Points on a hilly landscape, in no order, each with its height.
A climber steps from a point to the highest of its 2 nearest points, and stops where none of them is higher. Distance is the straight distance between rows; heights are no part of it.
Q_433: [158 108 113 159 190 102  85 171 103 110 105 136 128 130 112 165 133 130
  91 156 132]  height 0.91
Q_73: [159 104 113 134 126 151  80 121  74 168 156 129 114 157 116 177 110 130
 149  90  97]  height 4.02
Q_801: [110 117 113 134 117  73 144 169 113  75  71 126 157  95 119  96  88 140
 116 169 150]  height 1.91
Q_697: [155 119 116 103 130 119 113 134  79 156 119 175 124 173 112 140 141 104
  79  81 113]  height 4.41
Q_360: [ 77 113  80 115 139 129 123 150 184 143  75 160 118 150 130  96  73 138
 162 211 141]  height 3.05
Q_767: [143 144  92  61 113 109 101 174 146 135 119 146 124 122 102 115  74 160
 177 203 163]  height 2.66
Q_154: [163 119 139 149 128  60 106 123  39 118 132  92 137 148 137 114 146 168
  91 131 150]  height 4.98
Q_637: [ 86  98 111 158 134 146 117 148 143  85 112 124 135 102 111 145 129 137
 134 180 101]  height 1.38
Q_970: [135 151 141 137  96 132 160  68 140 122 148  96 130 145 144 113  83  86
  99  78 113]  height 4.23
Q_199: [162 133 129 137 116 157 152 130 108  62 109 152 143 129  99 134  95  94
 105 140  71]  height 6.27
Q_586: [ 87 150 113 121 164 111  95 152 234 163  94  92 120 158 146 103 128 133
 111 171 174]  height 4.04
Q_9: [146 115  88 104 121  81 100 167 131 114 125 123 122 143  73 139 107 186
 136 161 151]  height 2.27
Q_267: [163  78 158 135 156 128 141 161  65 188 132 168 137  82 152 125 128 115
 113  66 139]  height 5.32
Q_685: [ 72 158  87 125 105  98 159 166 118  83  75 138 144 127 159  84 120 114
 127 205 133]  height 2.26
Q_416: [148 128  54 193 163 108 108 151 114  95 121 109 127 155 137 145 110 125
 117 176 132]  height 0.74
Q_148: [123  69 193 111 118 125  78 146  82 175 146 108 130 110 132 158 125 108
  76  78 118]  height 5.80
Q_376: [ 92 140 121 118  66 130 147  75 112 104 172 130 112 146 151 124 133 147
 183 162 114]  height 2.62
Q_160: [165 133 161 169 130 132 148  92  82 117 161  96 123  82 155 111 104 154
 155 115 114]  height 6.48
Q_300: [171 101 145 153 127 146 112 115 136 113 203 129 144 154 158 142 164 110
  41  94 125]  height 5.61
Q_269: [115 120 112 169 110  87 132 125  97  98 138  90 146 149 130 116 150 171
  76 136 133]  height 4.76
Q_933: [124 116 147  87 128 132 130 157 179 152 183  92 181  90 117 146 116 110
 173 103 170]  height 3.82
Q_158: [135 125 149 172  97 105 116  47 110  84 161  71 143 133 171 118  81 101
  87  80 127]  height 4.38
Q_167: [ 81 132  90 136 104 117 101 120 111 109 146 124 111 157 142 134 165 155
 186 199 122]  height 2.21
Q_687: [123 137 127  97 117 140 170 143 182 194 122 144 166 136 138 103 143 115
 135  91 159]  height 6.37
Q_498: [145 118 151  98 112 143 124 159 175 142 133 101 139 121 105 137  88 119
  84 125 125]  height 4.65
Q_193: [130 133  72 174 150 128 160 118 114  70 137 165 127  90 124 115 158 114
 200 128 132]  height 3.23
Q_109: [ 71  90 111 133 136 133  93 122 167 117 144 145  99 135 145 142 127 152
 175 205 124]  height 1.81
Q_799: [131  47 165 140 145  96  99 146  57 163 129 146 151  94 128 134  99 103
 103  58 143]  height 5.58
Q_544: [ 81  98 124 102 129 146 134 143 238 136  95 116 153 112  92  90 104 135
 134 118 158]  height 2.50
Q_798: [121  94 147  68 118 121  88 137 149 172 108 173 145 175 123 140 135  94
  76  85 132]  height 4.62
Q_346: [141 147 104 124 103 128 122 161  91 180  84 150  90 164  56 131 164 165
 125  75  99]  height 5.46
Q_973: [109  71 152  93 140  94 101 144 175 163  79 142 159 166 127 146  74 100
  74  88 137]  height 4.47
Q_391: [108 109 120 121 179 115 120 135 185 152  78 136 119 137 119 131  69  92
 128  93 158]  height 4.26
Q_573: [124  86 136 123 118 141 144 130  99 220 148 150 151 128 152 135 101 111
 152  76 133]  height 4.97
Q_785: [181 121 130  97 109 144 158 110  93  87 120 203 127 154 119 117 121 137
 110 151 100]  height 7.03
Q_422: [102 122 125 168 151 124 160 103 130 178 113 145  91 147 152 131 159 178
 100  96 142]  height 4.88
Q_208: [123 147 118 163 121 165 114  59 171  98 142 131 116 158 181 140 131 104
  91 140 121]  height 1.00
Q_368: [147 140 123 166 134 151 152 122 134 136 161 125 148 141 154 120 189 118
  52  96 116]  height 5.64
Q_873: [111 110 159 111 146 123 132 119 113 133 145 135 122  76 106 142 171 116
 145  56 147]  height 3.72
Q_557: [141 118 103 115 105 130 166 115  95 188 162 166 144 154 160 138 138 163
 137 118 141]  height 4.66
Q_787: [109 133 188 113 133 116 108  95  81 101 121 124  90 106 126 145 167 184
 144 146 100]  height 2.75
Q_569: [148 153 118 205 167 142 133  69  97  99 133 118  61 131 143 123 182 147
 129 113 103]  height 5.50
Q_555: [ 67 124  76 109 116 136 149 124 168 127 119 154 156 125 121 117 148 118
 191 143 155]  height 6.15
Q_660: [ 96 151 175 141 126 127 106 105 104 113 128  66  90 100 101 166 134 162
 155 134 102]  height 2.98
Q_838: [153 113 142 159 110 184 149 146 112 163 134 116 145 106  96 137 112  78
 102  54  78]  height 4.64
Q_604: [150 155 155 128 169 100 113 134 154 118 162  94  91  74 129 129 108 139
 165 130 160]  height 7.71
Q_956: [ 94 128 158  99 138 144 121 152 164 150 156 100 161  85 115 149 185 100
 183  92 156]  height 3.62
Q_900: [136 135  90 109  94 144 169 162 125 119 107 198 146 141 122 104 133 150
 138 179 119]  height 8.49
Q_291: [166 214 136 121 102 113 159 148 110  84 116 118 102  96 140  89  90 107
 137 180 110]  height 5.14
Q_627: [136 145 139 109 164 128 123 146 149 104 135 115  95  71 125 132  64 113
 185 173 144]  height 8.43
Q_575: [120  99 134  81 101 118 111 120 134 116 115 143 129 124  76 162  66 137
 164 138 108]  height 3.32
Q_979: [ 98  93 115  81 127 105 127 161 198 154 106 127 189 131 136 108  89 122
 148 148 195]  height 2.71
Q_725: [ 83 159 125 142  94 141 173 156 129 101  99 107 171 119 168 109 135 117
  93 197 107]  height 1.98
Q_918: [201 113 161 155 138 136  93  98  97  90 187 115  80 138  99 126 145 158
  97 110 107]  height 4.79
Q_169: [ 91 126 135 128 128 181 142 160 184 172  91 132 159 154 154 131 122 121
 103 193 122]  height 1.49
Q_295: [143 123 165 138 156 121 114  98  91 102 127 160 123 107 135 131 180  66
 114  45 129]  height 3.94
Q_187: [132 148 120 106  94 133 165  83 146 120 181 152  96 143 171 103 150 162
 138 160 135]  height 2.99
Q_340: [160 132 117 129 140 129 132 174 133 164 182 102 168  99 151 145 135 127
 148 118 166]  height 4.03
Q_688: [184 163 126 159 148 150 105  77 100  85 152 122  75 143 110 137 157 142
 146 133  83]  height 5.13
Q_338: [145  82 122 100 110 149  99 109 118 148 147 182 127 167 124 174  85 115
 144 123 102]  height 3.75
Q_331: [155 102 121 110 117 167 109 158 148 149 147 146 151 135  86 129 150  57
  96  55 118]  height 4.90
Q_976: [148 111 126 141 143 116 135  96  60 109 117 160 134 130 137 130 136 100
 126  81  95]  height 4.16
Q_803: [ 59 154 147 107 103 164 159 151 177 122  71 125 159 133 146 110 167 111
  96 173 109]  height 1.74
Q_928: [107 111 133  50 114 119 100 155 171 133 107 157 157 140 106 137  86 142
 162 180 157]  height 2.96
Q_329: [113 110 125 104 152 165 106 138 191 185  94 164 140 175 135 152 132 131
 110 158 130]  height 1.33
Q_389: [168 142 124 173 101 150 163  90  28 168 152 113 131 156 143  99 167 165
 129  98  83]  height 6.26
Q_2: [147 147 163 136 124 184 155 145 134 140 134 102 138  67 106 161 114 106
 143 106  91]  height 4.37
Q_890: [165 118 186 138 163 122  86 151  94 126 129 104 130 117 128 151 141 111
  38 101 122]  height 6.01
Q_270: [155  93 139  84 122 176 104 182 139 149 149 150 189 136 118 171 109  57
 104 103 115]  height 5.20
Q_813: [ 84 135 138 135 121 111 106 125 116 100 155  69 143  96 110 166 127 123
 186 146 135]  height 3.26
Q_833: [ 93 152 122  96 123 124 108 125 245 160 147 111 116 175 155  90 138 129
 145 190 171]  height 3.81
Q_616: [163 154 184 127  97 128 156 115  79 107 144  93 128 104 121  92 151 124
  94  66 108]  height 6.45
Q_185: [155 165 139 124 142 146 173 169 135 139 105 119 121  49  93 106 103 110
 159  92 136]  height 3.98
Q_358: [115 120 145 162 159 150 122  95 108 107 142 119 158  90 158 162 136  52
 150  61 126]  height 3.73
Q_235: [106 109 142  77 101 153 141 183 188 132  83 141 159 103  50  92 106 133
 118  92 126]  height 2.28
Q_869: [111 144 109 159 150 101  91 109 101 126 104  95 105 159 170 169  90 126
 129 181 125]  height 0.59
Q_609: [108 162  99 133 164 162 106 161 153 141 125 135 108 114 125 137 180 123
 203 178 140]  height 4.20
Q_282: [ 90 114 146 155 147 136 120 128 103 118 138  88 166  71 154 188 128  95
 165 117 134]  height 3.54
Q_484: [147 164 112 153 170 152  84 133 128 109 155 133  81 130 130 162 170 140
 156 179 120]  height 4.68
Q_441: [145 167 143 158 141 120 157 104 121  82 175 100  97  58 144 107 146 142
 169 135 133]  height 7.02
Q_275: [134 124  93 121 186 111 116 138 179 155 106 146 100 137 109 135 101 128
 166 131 170]  height 4.01
Q_558: [122 107 149 180 186 133 120 144  96  78  91 136 120  83 130 131 146 141
 111 173 116]  height 1.08
Q_628: [126 131 115 151 137 151 170 138 112 198  79 157  93 129 103 110 148 177
 107  77 115]  height 5.15
Q_858: [120 114 152 105  83  85  95  98  76  78 100  90 121 167  78 126 106 169
 122 123  91]  height 6.39
Q_205: [163 118 136 128 132  59 126 146  30 127 133 113 149 120 110  99 168 145
 124  71 149]  height 5.18
Q_658: [130 157 117  95 142 107 114 144 100 136  88 160 100 127  85 136 174 148
 152 107 141]  height 5.84
Q_10: [147 134 102 132 168 146 128 127 121 132 152 163 123  99 117 157 161 115
 232 127 134]  height 3.74
Q_920: [151 128 131 131 139 146  95 137 133 181 178 104 112 147 145 179 112 142
 152 116 156]  height 4.27
Q_344: [186 111 151 141  88 135 135 103  29 128 165 104 136 147 125  79 155 123
 108  57  67]  height 6.25
Q_911: [155 122 178 124 152 129  92 139 125 133 156 124 132 131 174 165 167 120
  55 136 151]  height 5.83
Q_894: [149 105 132  94 106 183 137 149 142  96 121 163 170 112  94 155  83  72
 114 109  81]  height 5.67
Q_698: [115 154  99  95 146 125 133 141 175 216  96 130 113 161 130 119  97 151
 169 147 168]  height 3.78
Q_222: [103 149  99  95 103 114 136 103 194 114 152 155  99 165 153  92 124 143
 139 192 144]  height 3.41
Q_640: [103 108 106 124  91  80 129  82 107  60 140 120 143 157  86 127 121 121
 137 107 115]  height 6.95
Q_975: [139 103 130 117 141 131 114 145 181  78 157 120 134 108 101 138 130 121
  91 123 144]  height 4.99
Q_746: [ 64 148  90 100 123  86 122 153 166 104  69 156 129 117 131  81  95 104
 162 198 144]  height 2.65
Q_395: [145 125 124 187 139 120 166  45  94 105 143 137  93 119 150  98 117 154
 165 115 117]  height 6.00
Q_13: [115 113 144 127 153 178 120  84 181 151 101 169 109 166 160 143 117 117
  89 129 115]  height 1.18
Q_472: [104 116 133 172  97  79 127  83 104  91 149  69 141 146 173 113  96 160
  87 129 141]  height 4.55
Q_478: [123 135 142 109  91 132 169 116 177 115 128 105 144 132 133 101  64 120
  90 134 118]  height 4.36
Q_712: [113 165 101  84 110 145 174 148 155 146  97 158 164 122 133  98 145 137
 164 144 152]  height 7.07
Q_219: [184 124 172 136 139 126 109 118  97 163 183 122  88 132 140 145 134 184
 114 105 134]  height 4.52
Q_51: [143 190 128 156 100 159 174 127  92  87  93 124 102  98 122  84 133 115
 141 171  76]  height 5.65
Q_984: [ 86 160 113 178 130 124  88 100 126  88 100 112  80 158 184 131 116 101
 128 200 104]  height 0.75
Q_42: [107 141  85 106  86  99 126  92 177  68 137 119 107 179  77 119 136 129
 137 122 128]  height 6.21
Q_476: [ 89 142 126 129 140  88 123 122 180 146 132  78 107 132 134 121 140 161
 105 152 160]  height 4.30
Q_179: [165 165 119 169 103 162 181 119  63 132 109 128 112 134 118  94 155 151
 115 133  74]  height 6.06
Q_875: [125 145  73 127 136 137 153 149 133 182  89 144 126 155 146 129  81 164
 155 183 143]  height 3.49
Q_565: [ 96 102  88 122 120 124 121 111 198  87 159 119 148 147 112 127 134 114
 141 128 154]  height 5.51
Q_350: [145 144 144 118 100 149 194 132 156 172 125 153 154 142 166  93 174 118
  75  88 132]  height 5.96
Q_506: [145 144 191 146 135 114 157 125 110 111 110  93 121  97 145 114 123 131
  41 103 115]  height 6.22
Q_513: [188 203 152 106 126  81 138 138  85  82 131  94 100 120 104 114 137 126
 121 145 128]  height 4.74
Q_418: [134 136  95 125 141  78 125 146  60 140 102 163 150 132  97 133 196 142
 152  84 160]  height 5.47
Q_390: [ 78 112 111 157 128 129 123  98 154 180 151 114 110 151 177 146 167 171
 128 151 151]  height 4.59

Two climbers start at each pair of points below. Name the first point that both come to, or write never.
Q_433 and Q_219 | never
Q_13 and Q_222 | never
Q_660 and Q_918 | never

Call two points neighbours if one is among the 2 nearest of the other. Go from one point of each pair to the other, from neighbour to neighbour, staying as high as possible. Name the lowest point that can't be avoided.
Q_640 and Q_389 | Q_565
Q_389 and Q_900 | Q_300
Q_616 and Q_389 | Q_344

For each start below, name the point where the climber stops.
Q_833 | Q_658
Q_360 | Q_798
Q_158 | Q_658
